A landscape with many valleys, sampled at points; each row gives a point and its height.
A ball rolls from a point to the lowest of its 2 nearest points, and stops where none of them is lower. Distance is the straight distance between rows; heights are no part of it.
K351 (h 669): [ 24  -5   1 -24  24  32  -2  20   0 -19 -21  -2  42  -1  -9  54  14  34
  -8   1  -1  27  10  12 -79]
K531 (h 555): [ -6  -9   3 -12  20 -30   0 -12  10  32  58 -31   4 -14  24 -16  26  10
   9 -10   2  18  31   9  36]
K172 (h 238): [ 20  17  -8  13 -20  10  -8 -13 -14 -53 -37  32   0 -21 -15 -10 -22 -22
   0  40  13 -30 -40 -50 -15]
K352 (h 331): [ 24 -29   7   3   0 -37  21 -40 -10  43  -9 -10   8  -5 -14 -20  10   5
  21  23 -10 -39  31  -8 -17]
K111 (h 276): [-10  21   2  33 -14  28  -8   0 -16 -18 -36  43 -22   1  -5 -18 -14 -13
  -2  37 -15 -18 -30   2 -27]
K736 (h 481): [ 47 -32  -1 -38  -7 -30  37  -3   1 -14  19  -8  29   1 -30  11   6  27
  36 -16  45   0  45 -36 -36]
K735 (h 412): [-14  39   5  15  -5  15 -30 -20 -29  26  -1  17 -17  -2  28 -47  10 -45
   3  -3 -25 -24 -44  -1  22]
K129 (h 643): [ 21  17  -8  -4  43  20 -11   2  13 -33  22  22  30 -32  11  10  15  30
   1  47   9  24  24   9 -68]
K902 (h 241): [ 23 -36   7 -20 -42 -32  36 -10 -17  17 -18 -18   7  19 -38  -2  -8  -4
  29 -30  20 -39  10 -32   2]
K690 (h 443): [-23  26  -1  17   1   3 -20  -8 -13  41  23   6 -28   2  25 -46  12 -22
  12   1 -21  -5 -18  23  35]
K748 (h 273): [ 27 -29   3 -10 -33 -26  34 -21 -21  32 -34  -6   0  24 -43 -12  -7  -6
  36  -9   5 -56  11 -16 -31]
K127 (h 251): [ 26   3  -9  -1  -9 -14  -1 -14   3 -73   6   7  11 -32 -13   6 -15  -7
  -5  20  37  -7  -5 -75   9]
K231 (h 503): [ 24  17 -16 -13  20   8  -4  16  13 -54  47  20  11 -16   2  -4  -4  28
  29  15  46  40  13  -7 -22]
K885 (h 204): [-28 -32  14  36  13  -9   1 -27  12  48 -25 -12 -12   4   4   5  10   6
 -42  23 -45 -12  23  21  20]
K833 (h 509): [-37  25   8  14 -21  26  -7  25 -22  55 -24   9 -41  55  -3  -1   0 -22
 -16 -51 -36  -3 -26  54   6]
K316 (h 523): [  7 -14 -15   6  -9 -16  20  17  23 -43  40   7 -12 -12  -6 -15 -26  17
  18   7  49  30  21 -30  41]
K849 (h 279): [ -7  -7  -5  34 -12  -5  16  -7   4   5 -20  22 -19  -4 -17 -18 -18  -4
  -7  43  -7 -28   3 -11   9]
K383 (h 295): [ 10  -9 -16  14 -10 -13  16  -4  16 -47   3  13   1 -26 -16  -2 -26   6
  -5  41  27  -9   9 -49  20]
K588 (h 631): [ -4 -22  14   0  27 -15 -13 -31  13   1 -17 -38  27 -22  12  40  20  -1
 -60  14 -29  -6  16 -24   7]
K117 (h 483): [ 17  31   7 -27   6 -16 -22 -22 -17   2  60 -20  16 -17  44 -24  41 -19
  31 -37   1  10   2 -20  20]
K250 (h 248): [ 13 -35  -8 -37 -34 -23  49  25  10   2  13 -20  -7  27 -34   3 -24  11
  34 -54  42  15  19  -2  16]
K323 (h 193): [ 22  19  -8   0 -21  -4 -17 -19 -17 -58 -13  16   0 -25  -5 -13 -17 -28
   2  14  26 -20 -39 -67  16]
K346 (h 502): [-10   6   6   6  13   7   2   0 -14  60  -1  11 -25  19   2 -25  14   6
  16   1 -32   3   3  59 -31]
K298 (h 431): [-29  -5 -15  36 -22 -10  11  11   8  36  10  21 -55  13 -14 -49 -29  -8
   1  16   4 -19   4  16  48]
K462 (h 216): [ -2  -5 -10   1  29   1 -17   5  36 -67  16  -4  19 -32  11  36 -14  16
 -42  32  19  23  17 -20   6]
K898 (h 310): [  1   1   5 -28  -3  -3 -26   0   4 -49   9 -42  31  -7  19  46   7 -14
 -26 -49  15   9 -17 -43  38]
K683 (h 337): [  9   5 -12   3  -6  -3  19  15   1  -7  14  20 -11   1 -16 -23 -17  16
  34  18  23   5   2   7  -8]
K563 (h 242): [-33 -15  16  42  11  12  -3 -14  -3  28 -40  18 -22   6   6   0   3   3
 -35  31 -54  -3  16  30 -14]
K970 (h 196): [-32  -8  -8  21   1  25   4  34  28 -26 -21   8 -10   5  -7  25 -30  11
 -34  16  -3  22  -9  18  15]
K939 (h 372): [  9 -30   1  -3  -1 -44  15 -25  10  12  32 -27  -1 -21  -4 -17   7   1
  -2   5  15  -9  35 -37  44]
K658 (h 439): [ -5  11  -7 -27 -20   1   7  33  -4   9  28 -23  -3  27   4   8  -1   0
  28 -67  10  30 -12  20  33]
K201 (h 458): [ 28 -21  -4 -33   1 -15  30   7   3   6  14  -8  23   7 -22  10   0  28
  29 -12  27   9  32   0 -33]
K643 (h 639): [-13 -14  13  25  37  19 -10 -16  11  -4 -27  11   7 -25  26  25  18  20
 -37  50 -46  21  28  24 -45]
K597 (h 381): [-20 -11 -11  18   6 -17   3   3  23   3  43   0 -19 -17   8 -32 -14   7
  -4  27  11  16  17  -1  54]
K631 (h 354): [-15  30   8  -8  42   1 -54 -26   4  -7  29 -14   5 -40  58 -10  29 -17
 -33  14 -26  16 -15   8  15]
K141 (h 302): [ -5  -9 -14  36 -36 -10  23   1  -4  10 -21  36 -36   9 -32 -36 -34 -12
   8  33   7 -40  -1 -13  13]
K547 (h 474): [-11  -4  -7  -9  -5  -6   7  21  10  -3  41 -19  -5   8   7  -7  -3   7
  18 -31  19  25   8   6  48]
K576 (h 460): [-16  23  12  -8  -2  11 -10   2 -26  73  -2 -11 -12  31  15 -11  30 -14
  13 -46 -43  -5 -17  56 -11]
K695 (h 376): [ -8  37  13  -7  -7  47 -35  13 -32 -25 -43  18   5  17  14  17   9 -25
  -4 -23 -21  -2 -66  15 -38]
K771 (h 609): [ 11  26  -5  -7  29  12 -42   4  18 -78  17  19  15 -40  24  17  -2   3
 -18  38  22  19 -15  -9 -29]
K807 (h 284): [-22   9  -1   5  39  -8 -39 -14  23 -18  38 -20   0 -40  45   0  10  -6
 -46  23 -12  25   0   3  42]
K674 (h 218): [ 11  39  -1   1  10  18 -13   0 -24   4  21  30 -11  -8   9 -38  14   0
  42  23  -4   5 -27  23 -38]
K372 (h 553): [  9 -21 -16   0 -13  -5  36  25  23 -32  -6   8   8   6 -29  16 -33  22
   4  13  34  10  19 -18  10]
K730 (h 482): [-12  11   6 -12  14   5  -5   5 -11  62  19 -15  -6  16  12 -11  27   6
  18 -26 -27  14   1  59 -14]
K605 (h 670): [ 29   8  -3   8  10 -25   5 -35 -10  -8  13  13   3 -35  -4 -33   9  -2
  14  52   4 -25  14 -38 -16]
K483 (h 521): [ 44 -19   4 -12 -39 -36  29 -18 -12 -30  26  -1  -5 -15 -17 -29   2  -9
  47 -17  52 -14  12 -73  10]
K974 (h 504): [ 44 -28   2 -21 -25 -33  32  -9  -2 -33  24  -5  13  -6 -26  -5   1   9
  39 -16  55  -7  29 -56  -9]
K579 (h 263): [ -4  27  15  -6 -26  17 -17 -12 -38  24 -37  -5  11  28   9   0  14 -44
   3 -48 -21 -36 -45 -17   5]
K244 (h 344): [  5 -36 -19  22 -35 -24  50  -8   1  41 -34  24 -39  24 -45 -33 -38  -5
  19  16   5 -53  31  21 -19]
K78 (h 640): [ 21  17  16  -2  26 -10 -20 -50 -30  34  10  -4  13 -25  24 -28  41 -10
  13  26 -29 -20  -2 -10 -27]
K300 (h 357): [ 18 -22  11  17   0 -34  10 -54 -16  42 -32  -5   0 -11 -15 -16  11 -13
  -8  29 -29 -52  15 -31  -3]
K755 (h 397): [ 17  10  -2 -40 -24 -12  15  22  -7   5  47 -31   7  18  17   4  20  -3
  52 -86  21  30   4   5  19]
K9 (h 194): [-25  -1   1  -2  30 -16 -24 -11  19   9  44 -38   9 -21  35   6  19  -2
 -34  -7 -13  21  12   1  57]
K997 (h 314): [-10 -36  -9  10  21 -19  31   2  42   9  14  -8   8  -8  -3   8 -13  31
 -23  35   5  14  53  11  25]
K707 (h 680): [  5 -13  16  -6 -18 -25   3 -38 -28  53 -30 -29  11  14  -7  -3  19 -29
   0 -28 -24 -53  -5 -27  20]
K924 (h 654): [ -1 -44  12  -4 -13 -23  23  -7   9  16 -31 -41  28  15 -28  42  -4   7
 -26 -19  -4 -26  19 -33  18]
K763 (h 270): [  1  -4  -8  15  20  -1  -8  -4  33 -60 -14   8  13 -42   8  30 -13   6
 -51  54   2   6  13 -24  -6]
K100 (h 508): [-31   3  -9  15 -34  12  19  42  -1  38 -23  12 -57  56 -37  -1 -38  -8
 -13 -38   1  -1 -12  52  20]
K385 (h 563): [  0  42  13   0  11  20 -23 -12 -40  50   6  16  -8   7  27 -40  36 -15
  34  -6 -36  -7 -26  41 -37]
K835 (h 377): [-21 -27   3  31 -17 -13  24  -8  -4  67 -30   7 -43  36 -24 -17 -14  -3
 -12  -1 -24 -37  20  39   3]
K140 (h 472): [ 13  11  -9 -17  12  11 -10  18   7 -49  28  -3  17  -7   4  16  -3  17
  12  -4  35  32  -1  -9  -8]
K768 (h 355): [  0  60 -14 -10 -19  36 -28  26 -27 -25   4  22 -13  19  17 -17  -3 -23
  40 -38   8  16 -65  21   3]
K834 (h 526): [-36  32   8  17 -17  29 -23  10 -24  33 -19  11 -28  32  18 -14   1 -35
 -14 -36 -28 -14 -43  27  27]
K255 (h 236): [-24 -25  -7  17  -3   3  19  23  28  -5 -10  -6  -1   9 -17  20 -25  16
 -27  11   5   9  12   7  25]
K586 (h 456): [-34 -28   4   8 -13  -9  13  16  16  36  -2 -31  -9  30  -9  16 -11  -2
 -28 -31  -9  -3   7  17  57]
K561 (h 703): [ -6  -5  24  -5  17  15 -25 -15 -11   5 -33 -19  24  -2  16  35  25  -5
 -31   0 -36  -6 -13   2 -33]
K252 (h 362): [ 24   6   5 -18  20 -10 -21 -26   2 -50   7 -10  38 -33   1  26  16   1
 -20  17  14  -7   9 -51 -27]
K989 (h 685): [ 23   2   7 -20   6  15   7   6 -22  17 -24   1  19  12 -18  18  15  18
  21  -6 -11   1  -5  18 -68]
K478 (h 416): [-33 -17  18  22  -8  -4  -4 -15 -12  68 -28 -19 -21  36   0   4  12 -16
 -32 -28 -40 -28   1  26  31]
K484 (h 507): [ -6  37   5 -27   0  22 -57   9  -5 -50 -12  -9  22  -7  47  33   4 -32
 -19 -41  -2   6 -61  -5  14]
K512 (h 592): [ -4  15 -27  25 -19   4  12  27   9 -34  26  46 -42  -4 -13 -48 -42   8
  38  29  35  17 -13   4  27]
K181 (h 547): [ -2  27  23  16   5  14 -20 -33 -44  52 -23  21 -16  11  18 -41  29 -28
  16   9 -45 -26 -24  19 -34]
K340 (h 617): [  0  -7  17 -10  32 -21 -23 -47  -3  19   2 -43  31 -24  21  24  40  -7
 -43   0 -32 -10   9 -21  12]
K603 (h 201): [ 21 -48  -5 -35 -41 -32  50   5  -2  21  -6 -23   1  29 -43   0 -19   4
  37 -46  29 -20  24  -6  -8]
K916 (h 234): [ -2   4   4 -25  12   4 -39   8  15 -64   4 -28  31 -17  19  52  -3  -4
 -39 -22  20  16 -18 -30  17]
K485 (h 307): [ 23 -47   2 -12 -17 -48  39 -40  -9  58 -16 -18   1  15 -25 -19  -1  -1
  33  -4  -4 -54  38   2 -22]
K454 (h 361): [-14 -23 -11  30 -28 -12  40   4   1  52 -36  30 -59  37 -39 -27 -36  -2
  -3   8 -10 -37  26  48 -15]
K719 (h 269): [ 20  21 -13  19 -19  16   6   0 -14 -47 -25  42  -3 -11 -20 -15 -19  -4
  21  46  18 -20 -25 -27 -33]
K826 (h 326): [-13 -24 -11  37  -3  19  37  21  32 -35 -54  31   0  -7 -22  37 -31  11
 -37  51  -5   1  28   3 -11]
K718 (h 572): [-10  41   2  -2   7  18 -58  -1  -3 -54 -15  24 -10 -29  43  -9 -13 -37
 -24  12   0  -1 -62  -9  14]
K647 (h 582): [ -7  18 -22  14 -20  14   2  33   6 -41   8  29 -28   6 -15 -21 -38   8
  23   7  32  20 -28   4  27]
K934 (h 308): [  1 -13 -11  22   4   8  19   6  25 -47 -34  21  15 -22 -13  33 -19  11
 -30  53   0   0  18 -18 -19]
K545 (h 333): [  4 -24  -6  10  -1 -30  15 -19  16 -17   5 -14   7 -24 -14   2 -10   4
 -23  26  11 -12  23 -51  37]
K23 (h 336): [-11 -36   6  -7  -4   6  29  25  15  23 -38 -21  13  35 -31  50 -11  21
 -24 -23 -11  11  14  20 -12]
K294 (h 205): [ -4   7  11 -11 -19   6  -1   2 -21  22 -17 -20  15  26  -6  12  13 -20
   5 -42 -11 -22 -25  -4   8]
K456 (h 304): [ -4  41  16  -4 -23  28 -17  -2 -44  31 -35  13  -1  36   7 -10  14 -37
  15 -47 -26 -28 -53   9 -20]
K355 (h 696): [-12  -3  16   7   6  25 -27   0   8 -52 -51   9  13 -21  13  44  -5  -7
 -48  27 -20  -1 -22  -9 -33]
K869 (h 699): [ -4   3  26  -4   7   9 -20 -28 -27  36 -34 -24  20  11  18  17  32 -20
 -18 -20 -43 -24 -18  -3 -15]
K174 (h 621): [ -2   2  -6   7  24  24  19  25  15  17  -5  34 -11  -2  -6  -1  -4  33
   4  36 -16  37  23  57 -52]
K398 (h 278): [  5 -14 -11  -3  32 -18  14   3  39 -25  61   1   8 -23   8  -9  -3  32
  -2  28  33  36  52 -10  19]
K24 (h 678): [ 17 -13   2 -16  17  28  -2  17  12 -45 -35  -2  48  -7 -13  70   3  28
 -28   7   5  14  10  -8 -64]
K919 (h 432): [ -5  44  -1 -13  -8  14 -34   0 -18 -15  20  -8   8  -3  41 -11  12 -33
  13 -39  -3   6 -43  -7  30]
K859 (h 689): [ 14  -7  24 -11  -2 -14  -8 -41 -30  32 -35 -26  30   4  -2  13  28 -24
  -9 -14 -27 -44 -12 -37  -9]
K119 (h 272): [-27   3  10  33   1  28  -5  10  -1  -2 -34  24 -19   8  -1   3  -8  -1
 -23  25 -29   0 -14  24 -19]
K449 (h 626): [ 29   8  20 -10  27  -5 -11 -39 -29  40  -1  -7  26  -9  11  -7  47   5
  24  13 -27 -21   7   5 -60]
K642 (h 305): [  2   5 -23   4   2   6  26  32  20 -13  24  34 -22   2 -16 -25 -31  27
  30  27  29  35  11  33  -3]
K314 (h 258): [  4  -4   6 -22 -25   9  16  21 -14  16 -23 -17  11  36 -31  29  -2  -1
  14 -48   4  -6 -17   6 -11]
K242 (h 408): [ -7  25   1  -9  -9  35 -25  22 -13 -35 -18   3   7  13   7  21  -6 -11
  -2 -23  -1   8 -50   8  -8]
K31 (h 123): [-12  -2  -5 -14  26  -3 -33  11  35 -63  28 -22  16 -26  22  38 -11   9
 -42  -2  22  31   4 -15  30]
K492 (h 309): [ 23  11  -5 -16  15 -16 -27 -20   8 -76  25  -5  19 -40   3  13   1  -8
 -18   8  30   4   1 -64   4]
K414 (h 494): [-48   4   2  19 -13  24   2  37   4  45 -17  -2 -44  48 -11  12 -18  -6
 -33 -40 -25  15 -12  60  26]
K824 (h 656): [ 13  10   5   2  15 -21 -12 -43 -15   9   8  -6   6 -31  10 -25  19 -13
  -5  26 -14 -22  -3 -33   5]
K672 (h 156): [-29 -16  12  15  14  -6  -7 -11   8  39  -6 -25  -2   3  12   7  11  -1
 -33   4 -31  -1   7  17  29]
K375 (h 303): [ 14  14 -10  16 -19   9  16   9 -13  -8 -17  41 -17   6 -29 -27 -19   3
  36  31  10 -16 -16   4 -34]
K334 (h 433): [-15 -34  -2   2 -36 -29  15   6  10  11  17 -31 -16   7  -7  -8 -15 -17
  -2 -41  22 -12   7 -41  87]
K28 (h 247): [  4  31  11  19   2  30 -22 -14 -24 -22 -33  42  -9 -15   8 -21   6 -15
   6  44 -21 -15 -36  -1 -57]
K518 (h 436): [-42 -22  11  18 -14  -5  -1   0   3  50 -22 -31 -10  29  -2  18  -1 -18
 -42 -36 -27 -21  -4   7  59]
K565 (h 55): [-30  -8  11   4  20 -13 -15 -19   9  52  25 -42   6  -2  31   2  30  -1
 -27 -16 -32   6  11  25  51]
K746 (h 599): [  7 -17  15 -11  36 -18  -9 -32   5  32  15 -34  31 -14  14  19  39  15
 -18   6 -20   2  30   2  -7]
K251 (h 557): [  5 -13 -14  16 -38 -24  14  -2   2 -18  26  17 -39 -13 -10 -50 -26 -13
  29   4  41 -11  -1 -51  58]
K115 (h 515): [ -8  -6   6  16   8 -12   7 -16 -10  65   3  13 -29  12   2 -44  10   3
  20  19 -25 -20  14  45 -13]
K407 (h 693): [ 15   1  17 -17  12  23 -12  -4 -23   8 -29 -13  36   6   1  34  28   7
  -2 -11 -25  -5 -11   4 -62]
K965 (h 612): [ 26  -2  18 -25  14 -14  -2 -29 -25  38   0 -26  34   1   0   8  40   4
  21 -14 -14 -22   9  -6 -35]
K804 (h 648): [-17   3  13   6  27  17 -36  -7  10 -28 -18  -4  10 -29  32  26  11   1
 -47  27 -28  15 -12   9 -19]
K477 (h 475): [ -8  39  -2 -23   4   9 -53   7  -1 -44  19 -21  19 -12  54  17  11 -28
 -11 -49   0  17 -41 -10  35]
K409 (h 633): [-17  -5  12  -4  49   7 -36 -16  21 -10  13 -20  23 -32  40  30  26  13
 -51  25 -25  28  13  20 -15]
K896 (h 392): [ -4  65 -11 -10 -15  26 -39  13 -22 -23  22  10  -5   5  44 -24   7 -31
  36 -49   3  12 -60   8  25]
K553 (h 394): [-29 -19   0  23 -19 -12   9   0  -3  64  -9  -6 -38  34 -13 -19 -10 -13
 -10 -19 -16 -30   5  31  34]
K931 (h 197): [ 13 -16  -8 -19  34 -15   2   1  42 -47  58 -11  30 -20   4  21   5  30
  -9   6  39  40  54 -26   8]
K692 (h 644): [ -5 -33  12  -3  10  -7   4  -7  18  -1 -26 -39  34   2  -8  53   6  13
 -44  -2 -11  -5  18 -18   4]
K993 (h 91): [ 17 -30  -8 -12  20 -17  26   1  37 -33  22 -11  36 -15 -14  32  -4  33
 -18  16  34  16  55 -32   2]
K840 (h 576): [ -1  -8   6 -14  14 -16   3  -8  -1  36  30 -25  10  -1   9 -10  20  11
  15  -9  -2   4  20  18   7]
K151 (h 662): [-15 -34  11  -4 -26 -21  14  -1   2  23 -20 -44  13  23 -20  30  -6 -11
 -23 -40  -4 -28   4 -31  53]
K887 (h 630): [ -9  -4  -3  20  39  24   6   6  20  -2  -9  32   1 -22  17   5  10  32
 -14  60 -27  34  39  44 -50]
K3 (h 677): [ 14 -15   8 -13  15  23  17  15  -1  14 -39   2  24  11 -21  43   7  33
  -4   1 -18  18  17  23 -73]
K155 (h 616): [ -8  -4  10 -10  46   3 -22  -9  13  16  26 -29  28 -15  28  25  34  22
 -23   7 -16  28  22  23 -14]
K212 (h 505): [-18 -13  -3 -18  15  -8  10  24  23  22  43 -30   1  12  13   5   1  21
   2 -29  11  41  23  30  37]
K803 (h 207): [ 10  33   3  20  -1  33  -5   3 -30  -1 -26  57 -21  -2  -6 -32   3   1
  33  40 -15  -3 -28  27 -75]
K861 (h 437): [-22   5  20   9  -4   4 -15 -16 -24  72 -21 -15 -10  31  15  -8  30 -25
 -11 -39 -49 -27 -11  32  10]
K211 (h 596): [ 26 -12  10 -31  11 -26  11 -20 -13  38  27 -24  25  -2  -1  -9  31  14
  36 -16   5  -9  29   6 -27]
K589 (h 168): [ 15 -37  -3  -3   6 -24  35  -7  25 -10 -10 -16  33  -6 -24  32  -6  25
 -15  23  16 -10  51 -29  -5]
K2 (h 611): [ 17  19  -5 -16  20  33   3  27  -7  26   1  30  -5   6  -9  -2   8  31
  27  14 -14  43   3  60 -78]
K551 (h 583): [ 11  40   6 -17  10  34 -20  10 -37  30   1  15   0   7  10 -13  31   1
  37 -15 -24  13 -31  47 -63]
K979 (h 345): [ 27 -14   5 -37 -32 -25  27   3 -13   8  37 -24   1  13  -4 -13  16  -6
  57 -70  31   4  11 -17   9]
K306 (h 306): [ -5 -25   0 -22  -9  -7  23  24   9  23  -3 -28  11  28 -23  28  -7  14
   0 -38   9   8  11  12  12]
K842 (h 558): [-17  44   0   4 -11  38 -51  11 -15 -45 -29  29 -14  -1  30  -4 -16 -36
 -13  -6  -5  -2 -74   6   2]
K721 (h 367): [  2   7   1 -23   5  -6 -23   2   6 -39  39 -36  21 -11  27  22  12 -10
  -4 -44  20  21  -3 -32  38]
K210 (h 378): [  7  45  10   1  -3  18 -31 -25 -40   9  -8  20   0  -6  25 -37  18 -38
  19   4 -19 -26 -50 -10 -18]
K983 (h 455): [ -2  24   2  -9  15 -10 -24 -17 -11   6  47 -12   2 -20  33 -29  22 -12
  11  -2  -4   6  -5  -9  28]
K604 (h 545): [ 18   0 -25   7  -3   5  21  24  26 -68   8  27   5  -8 -19   8 -33  24
  12  29  49  27  13 -20   0]
K847 (h 657): [ 34   4  -4 -16  40  27  -3  11   5 -15   4  20  38 -16   1  28  23  40
   4  28   1  28  30  20 -92]
K47 (h 591): [  4  39  -2 -10  19  11 -59   3   9 -79   9  17   2 -41  39   5  -7 -14
 -18  21  18  14 -41 -12  -4]
K277 (h 250): [ -3 -28  -1  31   2 -15  21 -17  13  14 -31   4  -4 -10 -16   5  -9   3
 -23  42 -18 -26  27 -11   8]
K795 (h 647): [ -2  -6   5  18  29   6  -6 -14  16 -16 -14   8  10 -27  13  16  10  12
 -30  49 -20   9  16   4 -30]
K497 (h 316): [  0  59  -7   3 -12  37 -29  13 -30 -20   6  39 -20   4  15 -37  -4 -20
  38  -2   4   7 -62  21 -17]
K995 (h 542): [-29  49   0  13 -18  38 -38  14 -26  -4 -19  23 -22  19  26 -19  -7 -41
  -7 -27 -16  -8 -64  19  18]
K451 (h 334): [ -8 -19  -9  12  29 -27  12  -7  39  -4  47  -9  -1 -27  14 -14  -4  26
 -19  41  13  27  46   0  40]
K387 (h 411): [-24  -9 -21  40  -7 -11  12   8  23   7  18  26 -40 -11  -4 -41 -32   3
  -7  45   6  -3  13   4  51]
K423 (h 324): [  4 -27 -12  22 -42 -30  33 -19 -10  37 -14  24 -40  15 -35 -50 -30 -14
  30  14  12 -61  15  -7   8]
K574 (h 501): [  8  -4 -11 -13   2   0   6  25  20 -54  37  -8   5  -1  -2  12 -15  20
  13 -16  46  39  13 -22  27]
K458 (h 628): [ 20  22  -7  -3  40   6 -26 -15  13 -52  28  21  22 -42  18   3  11  11
  -6  48  12  16  11 -10 -46]
K540 (h 280): [-14 -47  -8   2   9 -13  43  18  43  20  -8 -15   7  14 -20  24 -21  32
 -28  10   7  14  48  19  20]
K552 (h 570): [ -2   6 -17  13 -32  -2   1  14  -5 -34  14  17 -27  -1 -11 -30 -30 -12
  27  -1  34  -1 -23 -31  47]
K487 (h 449): [-34  13 -10  28 -11   2  -5  12  -2  42  25  18 -53  14   5 -52 -14 -14
   7  -1  -8  -7 -12  35  48]
K113 (h 687): [  4  -2   2  -5  15  23 -18  12  16 -63 -30   4  32 -19   6  56  -5  12
 -38  23   3  11  -7 -14 -41]
K960 (h 529): [ 25   8 -25   5   3  -3  18  14  26 -70  38  37  -1 -20  -8 -19 -23  26
  31  37  56  32  21 -23  -3]
K283 (h 356): [ -9 -28  -5   1 -12  12  39  39  23   0 -42   3   0  32 -43  42 -31  22
 -18  -6   5  11  12  18  -9]
K173 (h 215): [  7 -46   0  21  -2 -27  36 -17  20   2 -38 -14  18 -10 -31  31 -11  11
 -31  31  -6 -33  41 -36  10]
K530 (h 476): [-39 -11   2   9  -2  16   2  32  15  21  -7 -18 -12  28  -1  23 -12   4
 -31 -26 -14  19  -7  36  34]
K636 (h 527): [ -8 -26  -6 -22  19 -27  20   8  26  34  61 -24   0   1  14 -17   6  26
  13 -15  16  35  45  29  36]
K705 (h 434): [ 24  -8  -1 -24  16   0   9   3   3 -12  11 -12  37   0 -13  26  11  28
  10  -2  20  13  24  -9 -39]
K688 (h 271): [ -4   4 -33  16  -1  19  38  51  37 -31   3  48 -27   8 -24 -10 -50  29
  13  33  30  41  11  33   6]
K61 (h 342): [ -4 -32 -11  19  -8  18  47  30  29 -23 -60  20  10  13 -38  49 -30  22
 -27  24   1   0  25   1 -21]
K937 (h 530): [  0   9  13  19   7 -13  -8 -37 -27  63   1  10 -24   1  12 -55  24 -16
  23  18 -32 -35  -1  23 -10]
K34 (h 301): [ 31 -29  -5 -49 -47 -29  46  13  -6   6  27 -22 -14  24 -18 -13  -3  -3
  68 -77  45  14  15  -5  -2]
K410 (h 441): [  6  17  -9 -14  -7  20 -15  22  -3 -54   1  -1  13   3  -2  20 -13   2
  11 -17  28  21 -31 -13   0]
K854 (h 399): [ 25  -9   2  -9  21   0  -2 -12   7 -31  -7  -6  39 -19  -6  31  12  17
 -13  27   7  -3  18 -28 -42]
K864 (h 694): [ 25  20  -1 -20  -7  17   5  16 -25   1  -7  13  10  11 -21   1   6  11
  42 -10   9   4 -21  13 -55]
K740 (h 375): [  7 -23  24  24   4 -14   5 -45 -17  43 -52  -5   2   4  -9   4  15  -8
 -17  18 -46 -45  11 -14 -22]
K698 (h 424): [  9  16   2 -18  10 -15 -20  -6   4 -27  68 -27  11 -19  35  -7  27  -7
  15 -41  21  30  11 -27  40]
K457 (h 405): [ -4 -23  -1   0 -18 -37   8 -19  -2  18  24 -28 -12 -13   3 -22   1 -18
  -2 -18   9 -15  12 -45  68]
K870 (h 534): [ -2  19  -7 -25 -47   4  18  33 -20  37 -14  -6 -25  54 -32   5 -14 -17
  30 -76   2  -3 -26  34   7]
K947 (h 155): [  3  27   8  16  20  23 -10  -6 -20  24   3  37 -19 -10  12 -39  16   7
  29  39 -27   5  -9  41 -57]
K368 (h 520): [-15  15 -12 -14 -40  13  19  47  -6  41 -13   6 -49  60 -41  10 -32 -11
  13 -59   3  17 -20  58   2]
K901 (h 541): [ 28  -7  -1  -1 -29 -37  13 -22 -11 -17  40   3 -26 -28   3 -50   2 -20
  37  -7  37  -9   7 -68  41]
K825 (h 235): [-15  -2 -20  16   7  25  20  45  34 -33  -5  23 -11   6 -13  15 -36  27
 -11  26  16  38   3  24   2]
K751 (h 598): [ 19  38  -5 -27  17  34 -13  26 -21  24  21  18  -4   5   2  -7  17  16
  44 -11 -10  42 -19  57 -66]
K526 (h 671): [ -8 -16   7   2 -31 -14   5 -14 -15  28 -25 -21   1  18 -16   3  -4 -27
 -12 -31  -7 -43 -12 -39  43]
K114 (h 457): [-32 -24  -2   9 -30 -17   9  13   8  36   9 -23 -22  26  -8  -8 -16 -16
 -10 -41   1 -15   2  -1  83]
K548 (h 343): [  4  43  17   1 -12  33 -29 -14 -44  -1 -42  27   1  11  10 -13  12 -36
  11  -9 -22 -25 -62  -4 -38]
K226 (h 540): [  1 -31 -22   7 -25 -15  43  28  35 -41  12  12 -12   4 -28  -3 -46  22
  12  12  51  17  27 -25  42]
K644 (h 277): [ -7  51 -11  12   0  29 -18  21 -19  -5  23  41 -32   0   9 -48  -5  -5
  40  15   4  19 -41  39 -13]
K570 (h 409): [ -4  24   2  -8  17  -4 -37 -18  -3 -21  18 -11   5 -32  34 -10  10 -21
 -19  12  -7   1 -23 -21  21]

For each start below, name the point where the ball stops.
K483 -> K127
K869 -> K746
K835 -> K993
K487 -> K993
K795 -> K478
K181 -> K478
K824 -> K603
K212 -> K603
K477 -> K947

Call two points neighbours if one is among the 2 nearest of the other. Go from one point of each pair to the other, from neighbour to neighbour, staying as low as possible. Name the highest point that can't be avoided.
K478 / K548 -> K487
K993 / K746 -> K804
K947 / K127 -> K117
K565 / K947 -> K111
K603 / K947 -> K859
K970 / K993 -> K451
K31 / K548 -> K283
K323 / K970 -> K683
